A landscape with many valleys, sampled at points; each row gives a point and its height.
From any point a ball rolls to the lowest of the 5 points nearest to it. It stops when none of these is lower. Distance is the straight distance between rows; heights are no part of it.
j765 height 484: [  0  27 -12  16   0  -6  -5 -10 -47  -9  24 -24   4   4   6  19  14   2
 -37   7  23   9  13 -17 -20  18 -18  -5   0  -3  37 -10  22  12  -5   3
 -19]
j185 height 631: [  0   8 -33  -4   6  18  12  -3  -5  10  12  27  -9 -27 -14  -1 -32  12
  -8   4   5  -2  -6 -19 -15  -4  19  -6 -59   2 -30  19  -6  -4  -7 -15
   4]
j757 height 614: [ 16 -16  -9 -14  -4   8   4  23 -40   6  -4  27  22 -14   5   8 -12  -5
   5  34  32 -11   5  17  -7   8  33 -17 -20  15 -10  21   0   2 -22 -15
  -9]
j917 height 432: [ -7 -27  44 -40  -3 -21 -22  19  43   6 -25  41  -7 -17 -25 -22  -1  -2
   6  16 -29 -10 -25   4  42 -25   3   5  -4 -14 -12 -21 -34  -1  -2 -11
  -5]
j586 height 250: [ 18   7   7 -14   3  -2  -9 -28   4  -3  19  -9  13   2 -18 -25   4   8
 -35 -25 -47   1 -32 -25  14 -11 -60   1   7 -23  -6 -11  -3  37  10   9
 -13]
j229 height 533: [  8 -23  35  -1 -17   7 -20  -7  19  18 -22  15  -5   9   4  -1   9   2
  20  28 -18 -22 -22  34  13 -39 -14  -1  25   1   5 -57 -36   1  16   3
  -9]
j171 height 302: [ -8  12  -4   9   8  -6  -4 -11  -4  -7  10 -19 -12   2  -5 -15   4  -4
 -15 -43 -12   3  -2 -19  -2 -10 -41   8   8 -10  13   3  17   5  15  10
   5]
j749 height 629: [-13 -12   2  38   5  13   9   6 -18  23  -7   4  17  37  37  16  17   0
   0  26  23   4  13  41   7  10  28 -23  10   4  21 -17   1 -14 -17   8
   4]
j527 height 355: [-10  10   4  34  -7   3 -18 -32   0   3  19 -26   4  18  11   9  34  11
  -9  -6 -24  14  -5  -1  -8  -6 -49 -11   6 -19  19 -27 -12  16  31  17
 -10]
j994 height 494: [ -1 -23  25   9   4  -8 -12  13  14   0  -5   3   2   2   2 -10   4 -13
  17  12   7 -16 -13  19  14 -16   9  -1  12   8  -1 -15 -20  -5  -5  -9
   1]
j615 height 340: [  3   9  -2  -7   7   3 -11  -5   9  -9   6  -6   8 -15 -16 -34  -7   4
 -10 -47 -32  11 -15 -15  18  -2 -42   5   3 -11 -13  17  15  10   6   2
  -2]
j115 height 573: [  3  18 -33   4  -2  25  18 -23 -37  -7  24 -21   0   8   6  26   0  25
 -19   1   8  25  26 -24 -43  30   1  -6 -31  -4   3  15  20   0  -9  19
 -10]
j274 height 85: [ 17  11  13 -25  -7 -19 -12 -24 -10   9   5 -17 -18 -14  -3  -8  15 -15
 -37   7 -14   4 -30 -33 -12   6 -31   6  29  -3  16 -34   2  39  -7  13
 -21]
j415 height 688: [ 13 -10  -7 -15  -3  10  11  24  -6   4 -10  36   3  -7 -17   6 -31  -2
   4  33  27 -11   1   2   3   0  42  -1 -38  14 -29  45  -9 -26 -21 -13
  11]
j80 height 448: [ -1   4   3 -18  -3 -14  -8   8   2 -13 -11   4   5 -32 -20 -19 -13 -11
  -3 -14  12  -7   3  -2   6  -7  -7  -2   6  17 -14   3  13  15  -8 -20
  -5]
j336 height 420: [  1   1  -8   5   2 -11  -3  -4 -21 -13  11 -23  -1  -6   1  -1  11  -4
  -1   8  18   1   9  -4 -16   4  -1  -7  15   9  17  -4  21  10   1   5
 -10]
j833 height 333: [-17  16  -1  10  17  -2   5 -10  19  -5   4   0  -7   7  -6 -11 -20   2
 -21 -34 -22  -7 -12 -14  10 -11 -33   2   2 -13  -3 -12  -2   0   8  -4
   8]
j907 height 683: [  0 -11  -8  14  -1  13  19  16  -1  15  -2  12  21  22  31  29  28   8
  16  24  20  -2  21  32  -9  14  30  -7   7  15   4  21  15 -34 -20   9
  18]
j192 height 535: [ -7  34 -38   3 -16  18  23 -11 -12  -8  29 -36  -9  12   0  36   9  20
   0 -23  10  21  34 -19 -28  22  -5   9  -2   2  23  34  32 -16   4  30
  11]
j838 height 482: [-14 -15  18   9   4 -15  -6   5   9   7  -8  -2 -21  -8   3 -13 -12 -12
  -3   7   6 -17  -3   5   3 -13   5  -7  11   8  -7 -11  -3 -13  -8 -11
   1]
j880 height 272: [  7   4  14   8 -12 -25 -18 -16 -12   4  -2 -26 -10   2  15   0  26 -16
 -13  12  -3  -1 -10   5   2 -12 -27  -3  22  -9  31 -41   2  31  10   1
 -18]
j321 height 628: [ -6 -32  37  33  -2  -9  -5   4  11   5 -30  -1   7  30  38  23  12 -25
  32  19  11 -13  12  33  -9 -10   7 -15   9   7   4  -2  -4 -26 -17   0
  27]
j122 height 295: [ 17 -12   9 -27 -31 -16  -7 -17 -20   8   1 -12   9 -19 -10   3  43  -7
   6  15   1  15 -15  -5   1   7  -3   1  24  -7  23 -22   9  37  -6   7
 -36]
j921 height 353: [  9   7  -2  20 -18  20  -5 -30 -18  -3  43 -18  16   9  -5   4  41  25
  -8  -1 -18  42  12 -12   4  12 -44 -16  -6 -34  15 -10  -2  33  22  23
  -7]
j548 height 522: [  0  31 -28   9  -5  -8   2  -3 -28 -15  21 -23  -3  -1   5  25  14   8
  -7 -22  25  14  23 -18 -21  27  -3  -7   7   3  29  19  35  -5   0  11
 -11]
j791 height 616: [ 15 -28  45 -26  -5 -28 -19  38   3  -6 -35  24  21  -4  -1  10  -3 -21
  21  26  28 -10  -2  23  11 -12  25  12  20  28  -5  16  -6 -10 -25 -12
  -1]
j472 height 307: [ 11  -5  -8  -3   5   9  -2 -26  14 -10  14   1  12 -10  -8 -25 -17  17
 -12 -24 -37   5 -24 -16  17  -7 -31   1 -17 -19 -29  12 -13  12  11   5
   3]
j873 height 402: [-12  16 -42  10  25  20  27 -22 -26   3   6  -4  -5   8   2   6 -31   9
 -27  -2   2  13   2 -18 -22  22  -1  -1  -9 -11 -13  -5  -7  -1   7   1
   4]
j357 height 499: [  8 -28  26  -3   4  -3 -10  10 -15   2 -12   9   2   1   8  -1  11 -20
  -6  36  11 -12 -12   8   1  -3  15  -6  16  10   2 -24 -21   3 -12 -15
 -14]
j831 height 316: [ 12  15   5   3 -21  -4 -25 -22 -11   0  27 -25   9   2   3   4  46   1
 -14 -15 -16  24  -2 -18   7   0 -51   0  26 -17  28 -18  19  38  21  17
 -17]
j204 height 679: [  2   5 -25   2   9  15  21  14  10   9   2  -3   4   6   7  12  10   9
  15  -2  11  12  16  17  -8  13  30   7  -7  14 -15  22   9 -14   4  11
  15]
j83 height 611: [ -4  -1 -24  11  10  22  26  -2   2  10   9  11  -1   4   8  -6 -17  11
   4  14  -2   6 -10  13  -4   6  25  -1 -24  -5 -28  -5 -22  -2   0  -4
  -1]
j392 height 398: [ -9  -1  27 -22   1 -14 -14   3  18   0 -16  12 -20 -14 -16 -31  -9  -2
 -19  -1 -15 -11 -28 -16  26 -20 -11  10  10 -13   0 -26 -11   4   2  -8
  -5]
j483 height 566: [-12   9 -13  34  13  -2   7  -7   0  11   4 -26   1  18  33  25  22 -13
   2  -2  11   2  20  13 -14   5   5  -8   8   5  31  -8  11 -19   5   8
  12]
j803 height 637: [ -3   7 -30  14  10  30  33 -13 -21   6  17  -6  11  17  23  22   9  22
  12  23   9  25  21  11 -25  19  26 -12 -24  -3  -5   8  -8   1   3  13
  -4]
j412 height 497: [ -8  10 -21   3  20   5  29   6   4   9  -6   8  -7  15   1  18 -22  -4
  -4   0   7 -10   8   2 -11  16  38  14  -6   8 -14  25   3 -36 -17 -15
  21]
j354 height 373: [-15   6   4  -1   8  -4 -17   4  37  -4 -14  -3  -3 -12  -8 -28  -3   1
  -7 -40 -31 -13 -15  -3  29 -26 -34  -1  20  -9  -8  -3   8   4   4  -4
   5]
j635 height 440: [-17   5 -11   5  20  -7   3  -6  -7   1  13  25 -27  -1 -14 -18 -32   0
 -20   5 -11 -12 -16 -15  18  10   9   2 -16  -2 -18   1 -25  -7   3 -13
   4]
j509 height 574: [ -4  -2  13  42   1   8 -10  -7  -2   8  -3 -13   6  23  22  10  21   1
  16  23  -9   4  16  27   1  -6  -3 -17   2 -15  19 -36  -9  -5   9   8
   0]
j943 height 318: [ -1  25 -15  10  20   1   2 -14 -14  -8  20 -22  -9  -1  -9  -3   3   5
 -19 -18  -4   8  12 -18  -8  15 -26   4  -4 -13   8   4  19  12   8   3
  -4]
j747 height 268: [  9  -5   6 -41 -15  -2 -18  -8  -6 -10   6  -2  -1 -35 -29 -28 -13   0
 -27 -23 -22   2 -27 -25   4  -5 -27  -1  -8   1  -4  14   2  37  -2   3
 -18]
j954 height 635: [  0  32 -56 -10   9  20  22  -7 -22  -2   9 -21  -3   3  -7  25 -28   9
 -13 -19  11   3  10 -28 -34  19  -1  19 -21   3  -7  24  32 -12  -7  14
  -1]
j297 height 341: [  9   5  -6 -15   5 -10 -10  -4 -16 -15   9  -8  -3 -20 -13 -15  -9  -2
 -17  -7   2  -5 -17 -18  -8  13 -16   5  -1  -1   6  -5   5  19   1  -6
 -16]
j270 height 557: [  2  -4  -7   8  10   8  17  17 -14   7  -4  25  -5   5  13  13 -24 -13
 -14  30  32 -23 -11  18   1   8  36  -6 -13  15  -7  21 -12 -25 -24 -14
   7]
j350 height 512: [ -4  13  -8  12  -2   1  -5 -14 -44 -13  30 -35   9   5   3  25  20   4
 -15   5  10  29  20 -23 -26  33 -17 -20  11 -16  32   3  25   8   7  23
  -3]
j967 height 549: [-12  -7  25 -32   1 -15 -14  38  40   1 -19  32  -6 -19 -22 -41 -11  10
  16 -17 -21 -15   3   9  35 -14  15   1 -13 -13 -23  11 -14 -21  -6 -19
   6]
j621 height 312: [  4  11  -7   8  -9   1 -10 -30   9 -10  21 -20  14  11  -4 -12  21  12
  -1 -38 -36  12   2 -12   3   0 -53  -6  15 -30   0   6   9  18  22  23
   3]
j408 height 479: [ -7  -2   4  -5  10  -2  -7   5  31   4  -5   9  -8   5 -14 -22 -11   8
  12 -20 -19 -10 -11  14  16  -9  -1  -9  -3 -12 -30   0 -17  -3   9  -6
   9]
j670 height 317: [  4 -10  10 -21  -2   2  -6 -14  10  -2   8  17 -12 -19 -21 -35 -11   4
 -28  -7 -36 -11 -35 -35  15 -11 -33   1 -17 -21 -21 -12 -25  23  -1   0
 -13]
j951 height 399: [ -7   6  12  35 -16 -13 -30 -15   3  -7  -4 -27   5   4  20  16  30 -14
  11 -15   4  -1   9  -7  -9 -15 -27   7  22   2  38 -13  16  -5  24   7
  -1]
j389 height 393: [-14   0  13  20  15  -6  -4 -10  38   3 -14  11 -15  -4  -6 -13 -21 -12
  -4 -19 -23 -21  -7   1  12 -20  -7   3  -2 -13 -14 -18 -19 -15  16  -8
  17]
j531 height 833: [  0 -12  -1 -13   0   7   8  38  17   3 -20  23 -11 -16 -30   2 -30   1
  13   7  14 -16   7  17   4 -10  45  14 -18   2 -35  30   6 -27 -17 -10
  19]
j618 height 480: [ 10  -3   8  -4 -23   2 -11 -14  16  -7  12   3  16  -2 -19 -21  22  11
  11  -3 -36  -3 -17  -1  27 -10 -38  -7  12 -11  -7 -24 -11  39  12   0
 -10]
j716 height 417: [  9  17 -37 -15   7  19   8 -23 -10  -9  23  -1  12   6 -15 -18 -31  16
 -27 -47 -33  17 -11 -41 -19   9 -45   7 -29 -22 -26  26   7  23   6  16
   7]
j342 height 431: [  0  -4  10 -13   4 -13  -1   8  -5  -6 -13  16 -20 -13 -14 -18 -11 -10
 -16   4  17  -8 -19 -14   2   2   6   4   1   6  -2  -4  -6   9  -3 -21
 -11]
j731 height 415: [  5 -20  45   4  -7 -23 -29   4  10  -7 -16  -3  -1   5  23  -3  26 -24
  29  19  15  -2   4  19   8 -19   5  -2  22  14  12 -24  -4   3   1 -10
 -15]
j582 height 547: [  1  18 -11  17  16  20  15 -10 -51  -9  10 -10  16  15  24  20  10   4
 -26  23  28   9  21  -7 -12  20  17 -16   5  -3  15 -11  11 -10 -13   4
 -11]
j368 height 604: [-10  20 -25  23   0  18   5  -1 -33   7  15 -22  13  12  27  35  28  12
  -4   7  31  17  45   0 -20  24  23 -15   8   1  27  21  22 -15 -10  14
  -7]
j533 height 523: [ 14 -22  13   8  -8   5 -10  -3  -1   1   7   2  21   7   8   9  21  10
  36  27  -8  16   0  33  14  -6  -7 -16  17  -6   9 -36 -28  12  23  15
  -9]
j64 height 478: [ 11 -28  29   1 -12  -2 -11  20   1   3  -7  15  18  10  18   2  20  -7
  44  29  13   4   6  43  11 -15   8  -8  13  10   6 -16 -12  12   1  -4
  -5]
j996 height 473: [  0   0  -1  24 -14  -2  -4  -2  11  -2  18 -21  16   2   5  -4  36   4
  27 -10  -9  18   7   7   5  -6 -13  -4  15   0  10  -7  10  12  12   2
  -1]
j435 height 546: [-11   2  -5  19   8   8   4 -23  -3   7   7   0 -14  10   9  -4  -4   7
  -9   5  -6  -3  -8   1   0   5   0  -5  -8  -3  -6 -27 -14   1  13  -6
  -2]
j889 height 636: [ -1 -36  48   2   7 -17 -20  29  16  -2 -30  31 -15   9  -2   5   0 -18
  15  28  20 -24  -7  22  14 -12  23   3  16  11   1   2 -12 -35 -27 -20
  20]
j418 height 551: [ 19 -40  42 -35 -21 -13  -5  15  -3   5 -24  22  10  -3  12   9  25 -11
  17  48   7   0 -15  22  14  -8  23   2  33   9   6 -28 -34   9 -13 -15
 -14]
j851 height 666: [ -9   3   0   0  23  21  26  22  33  20 -17   9 -13  26  11  18 -27  -5
  10   4   6 -27   0  13   5   6  43  16  -9  16 -18  11  -4 -35 -24   5
  30]
j326 height 313: [ -6  21 -31  17   5  19  23 -13  25  16  19 -25 -13  24   2   6   0  20
   3 -35 -21  20  18 -14  -7  11  -8   5  -1 -11  -3  14  16  -3  13  15
  13]
j338 height 540: [  3  23 -29 -10   5   9   4  13  -7  -2  -1 -13  -2 -18  -4  15 -26  -3
  -2 -24  30  -4  21 -19 -17  12  14  12   0  15   1  26  33 -12  -3  -2
  18]
j617 height 455: [ -2  -1  15  -8  -6 -21 -13  -3  19   4  -3   8 -24  -8 -10 -16   7 -16
 -11   8 -19 -10 -34   4  21 -19  -9  11   6  -5  -1 -37 -28  16  10 -11
 -12]
j3 height 278: [-14  12 -26  13  29   9  19 -12  -1   0   4   4 -21   9   3   3 -30   7
 -19  -1   9   2   7 -16 -10  16  15  11 -16   5  -7  -1  -9 -12  -4  -7
  13]
j455 height 558: [-15  27  -9  33   4   1  -3   2 -16  -5  11 -34   1  15  22  34  28  -1
  -9 -12  16  13  33  -7 -27  21  -1 -10  20   2  53  11  24 -20  -7  15
   0]
j92 height 429: [  4  -4   9 -27  -5 -14 -20   5  21  -4  -1  -2   8 -21 -12 -24   9  -2
   7 -19 -20   3  -6   2  21 -23 -17   3  18  -1   1   2   9  29   4  -4
 -15]
j871 height 237: [ -2 -22  58 -15  -8 -30 -27  34  61   3 -33  43 -12  -1  -5 -19  -6 -12
  16   0 -28 -21  -9  12  34 -32  -8   6  -9  -6 -15 -14 -29 -27  -5 -19
  13]
j988 height 435: [-10  12 -28  23 -11  17  31 -15  10  10  30 -26   0  21  15  28  37  19
   8 -11  -9  36  23  -9  -8  23  -7  -1  -3 -29  20  10   7  -1  31  29
   5]
j933 height 575: [ -3  -4   7 -48  -6 -23 -15  18  10  -4 -16  22  -8 -42 -30 -28 -11  -3
 -17  -4  -1  -8 -11 -20  14  -9  12  16 -14   5 -15  24   0   8  -7 -15
  -7]
j125 height 401: [ -5  40 -44  14  23  19  38 -13  10  10  -2 -22 -24  26   3  19 -22   3
 -14 -36 -11  -3   7 -23 -12   1  -9  16  -2  -1   1  10  17 -14   3  12
  20]
j145 height 630: [  2 -14  -6   4   2  13   7  15 -33  -8  -1  11  29   9  19  10  14  -2
  18  26  32  -5  13  33  -4   8  24  -4   4  19   3  18   6 -11  -8  -1
  -2]
j93 height 483: [  8 -32  49  -1 -33 -15 -31   7  22  -3 -37  14   7  13  19  10  23 -20
  45  38 -11 -17 -17  24   9 -35  -8  -8  15  12  14 -40 -24  14  10  -4
  -4]
j800 height 477: [ -4   1  26  20 -17 -14 -35 -14  33  -1  -6 -20   0  -3  15  -7  26 -10
  20 -10 -20  -5 -12  15   6 -31 -19  -4  19  -3  13 -18  -4   1  14   5
   9]
j848 height 553: [  2 -36  13   9  -1   7  -1  21  11  -5 -11  -1  23  16  15  11  18  -7
  34  15  15  -9  10  44   7  -6  23  -4  12  12  -9  14   3 -12  -7  -2
  10]
j690 height 539: [ 15 -32  42  -4 -20 -17 -25  22  33  -8 -22  13  23   2   4  -4  22   7
  57   9 -10   5   7  44  18 -27  -8   5  15   1  -9 -25 -10   2  13  -6
   0]
j923 height 627: [  7  10  -7  28  13   8   9  10 -15  -1  -7 -10  14  19  29  26   4 -14
 -17   8  38 -16  18  15 -13  12  31   3  11  14  33  11  13 -34  -6  -3
  14]
j403 height 265: [ -1  14  -6  -1  -7 -12 -13  -6  -5 -16  14 -31   3 -19  -9  -2  16   4
  -3 -38  -8  14   2 -20 -11   2 -40   0   5   3  21   7  37  24  15  10
  -6]
j677 height 365: [  3  24 -18   5  12  18  27 -28 -17  -4  24 -27  -4  21   0  -2  -4  11
 -24 -28 -20  37  10 -29 -27  23 -43  11 -17 -20  -7   8  -4   5  12  25
   8]
j256 height 538: [  9 -32  28  -2 -13 -10 -17   4  33   1 -21  37  13   1  -7 -10   9  -3
  32  20 -26 -18 -13  27  28 -25  -2   3  14  -8  -5 -39 -35   5  21   7
 -10]
j840 height 472: [ -4   5 -10  -7  10  -3  10   7  10  -4  -9  -1 -17 -15 -17 -21 -29  -3
 -10 -32 -10   0 -12 -14   9   4   0  20  -5  -3 -15   4  -2  -4   2   1
  11]
j832 height 618: [ -4   9 -14  10  -2   2  -1   9 -21  -8   7 -17  21  12  22  28  19  -7
   4   5  31  -1  31  21 -13  16  17 -10  18  23  33  20  35 -23 -14  -1
  -4]
j932 height 617: [  5 -16  30 -33  -5 -24  -7  21  -1   2 -23  45 -18 -21 -16  -1 -17 -11
 -10  44  15 -12 -22 -11  19  -8  29  -2   0  15 -11  19 -22  -7 -11 -26
  -2]
j819 height 521: [ -3 -14  44 -47 -21 -38 -23  31  25  10 -34  32 -30 -23 -17 -17  -7  -9
  -5  24  -7 -12 -25 -19  28 -15   6   6  -3   5   0   1 -25  -6  -6   0
  -8]
j810 height 408: [ -5  22 -25  20  -2  22  12 -44  -5  -3  33  -4   7  15   3 -13   8  29
 -16 -14 -23  37   8 -11  -9  15 -23 -13 -20 -23 -10  -6 -12  16  18  19
  -1]
j267 height 456: [  2  -2 -22 -10   2   6  -1   1 -28 -12   8   6 -12 -18 -17 -16 -28  -5
 -10   6  -3  -9  -5 -22  -8   2   7   0 -32   5 -17   3   0  25   1 -10
 -12]
j238 height 651: [ 12  28 -50  -3   5  15  18 -17 -37  -5  13  -1  -3   7  -9  31 -38  12
 -26 -11  14  16  14 -47 -64   8 -21   5 -54  -6  -5  21  20   5  -8  17
  -5]
j127 height 576: [-10 -31  38  -2  11  -6   2  21  10   5 -13  31 -11  12  -1  -6 -13  -8
   6  31   6 -18 -11  22  20  -5  24 -13 -13   4 -10   5 -34 -22 -11 -16
   9]
j200 height 475: [-11   9 -29   0  -5  25  24 -15   6   6  19 -15   1  10  11   6   7  17
  11  -8  -2  18  20  -1 -12  12  14  -8 -10  -4 -11  15   4  -2  10  16
   4]
j961 height 359: [ -3  12   7   1  17 -12   0  -7  20 -13  -3 -10   0  -5 -15 -30 -20   4
 -24 -57 -40  10 -18 -27  15 -27 -53   6   6 -19   7  -1  12   4  10   1
   1]
j763 height 620: [  8   1 -13   1  11  18  17  13 -19  13  -9  12  11  -1  11  16 -19  -7
  -8  10  29 -25   4  26  -3   8  38  10 -18  20  -4  29   3 -26 -30   2
  11]
j75 height 329: [ -9  18  -6  12  18  -1   5 -19  -5  -4   9 -20  -7   4  -5 -15 -12  -3
 -25 -23 -23   7 -12 -19  -3   7 -39  -1   2 -18   5 -20   2  21   9   6
  -4]
j914 height 749: [  7  -4   4  -5   6   1  16  26   6  -6 -18  22  15  -9  -1  13 -21 -15
  12   9  30 -16  16  24  -2   6  45   2  10  27 -16  46  15 -27 -22 -12
  27]
j672 height 596: [ -5 -12  13  10   5  -4   2  19  19   4 -13   2   0   7   4  10  -7 -11
  22   5  18 -10   0  25  10   2  26   8   7  17  -4  10   1 -24 -12 -13
  19]
j271 height 338: [  0  15 -28   7   8  14  12   3 -30   4 -12  33  -9  -5  -4  12 -44  -5
 -29  15  23 -26 -12 -13 -18   4  37   6 -23   5 -13  21  -1 -17 -24 -18
  11]
j156 height 599: [ 13  24 -34  -8   1  14   6   0  -8   3  -2   7  -3 -20 -13  16 -37  -2
 -11 -18  18 -12   7 -29 -28  11  17  11 -35  10 -12  29   8  -5 -10   1
  -1]
j21 height 395: [ -6  15  -4 -17   7 -19 -10   3  -8 -14  -3  -4 -12 -31 -27 -16 -30  -3
  -9 -35  -2 -16  -3 -25  -2  -1 -10   6  -2   3   0   5  18   7   5 -16
  -3]
j235 height 605: [  4 -16  -3   9  -6   7   6   7  15   3  -3   4   5  10  -7 -14  -2  11
  33  -7  -2   8  -3  25  15  -7  19   4  -3   2 -29   4 -14   1   9   1
   4]
j781 height 375: [  7   4 -12   2  -4  -2  -3 -15 -30  -8  25 -11   3  -6  -9  -1 -11  12
 -25   8  -9  21  -9 -26 -15  15 -21 -12 -14  -3  -5   2   3  24   1   0
 -16]
j422 height 481: [ -9 -13  22 -19  -9  -1  -6  10  19   6  -7  22  -8 -21 -18 -25   4   4
  17   2 -21  -8 -26  10  31 -24  -3   2   2  -4 -24 -10 -18  10  13 -11
   4]
j317 height 687: [ -9  -7  -5 -24 -10  -3  -4  20  12   1 -10  24  -8 -33 -21 -18 -29   0
   3   1   6  -3  -9 -12   6  -1  27   5 -25   6 -23  24  -5   1   0 -16
   7]
j482 height 508: [-21  19 -25  37   8  19  16 -34 -26  -2  24 -27  -4  20  17  26  10  19
 -25   6   3  43  25 -15 -31  29 -13 -14   1 -25  31 -13  13  -4   6  20
  -7]
j421 height 541: [ -7  25 -24   6  12  14  24  -4   1  12  -3 -20  -1  16   1  26  -9   0
   7 -17  15   2  18   7  -6   2  30  16   5   7   4  12  10 -29  -9   9
  17]
j493 height 292: [  3 -21  40 -31  -9 -18 -20  16  26   0 -20  11 -14 -10  -2 -14  17 -20
  13  17   7  -6 -18   6  18 -30   2  11  14  18   1 -14  -4  14  -1  -9
 -11]
j786 height 465: [-12  12 -13  11  16  16  19   0  23  13  -6  -1 -16  31  10   5 -13  -1
   2   5  -3 -13   2   7   2   3  21  -4 -11 -10 -17 -11 -21 -21   2   1
  12]
j469 height 476: [ 11 -23  26 -23 -13 -13  -5  18  19  -6 -13  18  10 -11 -25 -24   1  -2
  27   3   6  -5   9  27  21  -8   6   1  -2   8 -10   5   5  10   6 -16
   5]
j553 height 394: [ -4 -11  36 -17  -6 -38 -12  13  25   3 -25   0 -17 -13  -2 -10   0 -23
   1  -2   6 -18 -15  -6  25 -24  -2   4  21  24   1 -14  -6  -1 -15  -9
   0]
j874 height 632: [  2 -25  12  -3  -8   4   6  22  -9  -7  -7  13  32  13  20  24  18 -19
  37  12  31  -3  14  38  -5   6  23  -5  23  30  13  23  19 -19  -9   0
   3]
j212 height 500: [ 10  -3 -11  -3  -5  -3   1  -5 -39 -13   5  -6  12 -13  12   1   9   3
  -6  23  17   9   3  12 -23  14  23 -13  -2   8   1  -3  10  10  -3  -3
 -20]
j190 height 534: [ 11 -27   8  10 -13  14  10  -4  -2   5   8   1  28  14  10  -2  18  19
  45  32   1  20  16  43  13   9   9  -4   3   3  -2 -20 -12   4  13   2
  -4]
j712 height 405: [  1  28 -17  18  23  15  28  -3 -20  -2  -1 -13 -13   9   8  19 -26   0
 -20  -8  20 -22   9 -17 -31  17  13  20   2   5  10   3  13 -17  -1  -1
  11]
j221 height 381: [ 14  -8  11 -14 -14 -10 -13  -6   0  -2   0 -16   8 -13  -6  -9  30 -20
   5   2   1  -3  -1   1   1  -6  -8   8  23   1  15 -15   9  30  -1   3
 -23]
j327 height 607: [  9 -16  20 -48 -25 -25 -13  25   2   5 -19  25  -8 -42 -12 -13  -3 -11
   0  30  -4  -1 -10  -9  17  -3  17  -1  -6   4  -8  -3 -19  13  -6 -19
 -19]
j165 height 496: [-13   9 -11  31 -16   0   0   0  11  13  17 -29   1  16  10  28  33  11
  16 -21   1  20  27   1 -10   9  -8   4  10  -9  28  14  25  -2  16  10
   2]
j60 height 579: [  4   8 -15  -3   7   8  11 -11   0  -8  13  -1  -8 -11 -15 -17 -20  17
   2 -16  -1  -1   0  -5  -5   4   6   1 -15  -7 -28  17   0   0  10 -10
   6]
j189 height 597: [  7 -31  -6  14   2  13  18   2 -23   4   2  17  18  24  23  13  14  16
  17  34   8  -1   6  32   1  23  31 -20   7   5   4 -12 -17 -10 -12   2
   4]
j732 height 453: [-13  11  -9  -5  13  -9   0  14   0  -4  -6   1 -22 -17  -6  -1 -34 -10
  -6 -22  13 -26  -4 -17  -3   2   0  15   7  15   3  13   9 -17  -2 -15
   9]
j106 height 652: [ -9   3 -21  -6   4  19  20  -2  16   9  -3  11  -2   9  -8  -4 -20  11
  15   3  -8   0   7  11  -3   8  37   5 -32   3 -27  13 -13 -17  -6   3
  15]
j594 height 206: [ 25  12   0 -31  -8 -15 -20 -17 -15  -2  12 -21  11 -21 -14 -20  14   8
 -20 -15 -25   9 -10 -35  -7   1 -39   6   3  -1   1  -7  18  44  -5  10
 -25]

Call two points neighbours if one is among the 5 nearest of the other. Go from one point of each pair to the other, from neighbour to neighbour, staying as low as possible. Name the highest point that can't be avoided.
j271 and j326 | j412
j274 and j493 | j392
j3 and j297 | j125

Two balls start at each pair of points below. Name the first point that both come to, or write never.
j874 and j189 | j64
j389 and j422 | j594
j840 and j615 | j171
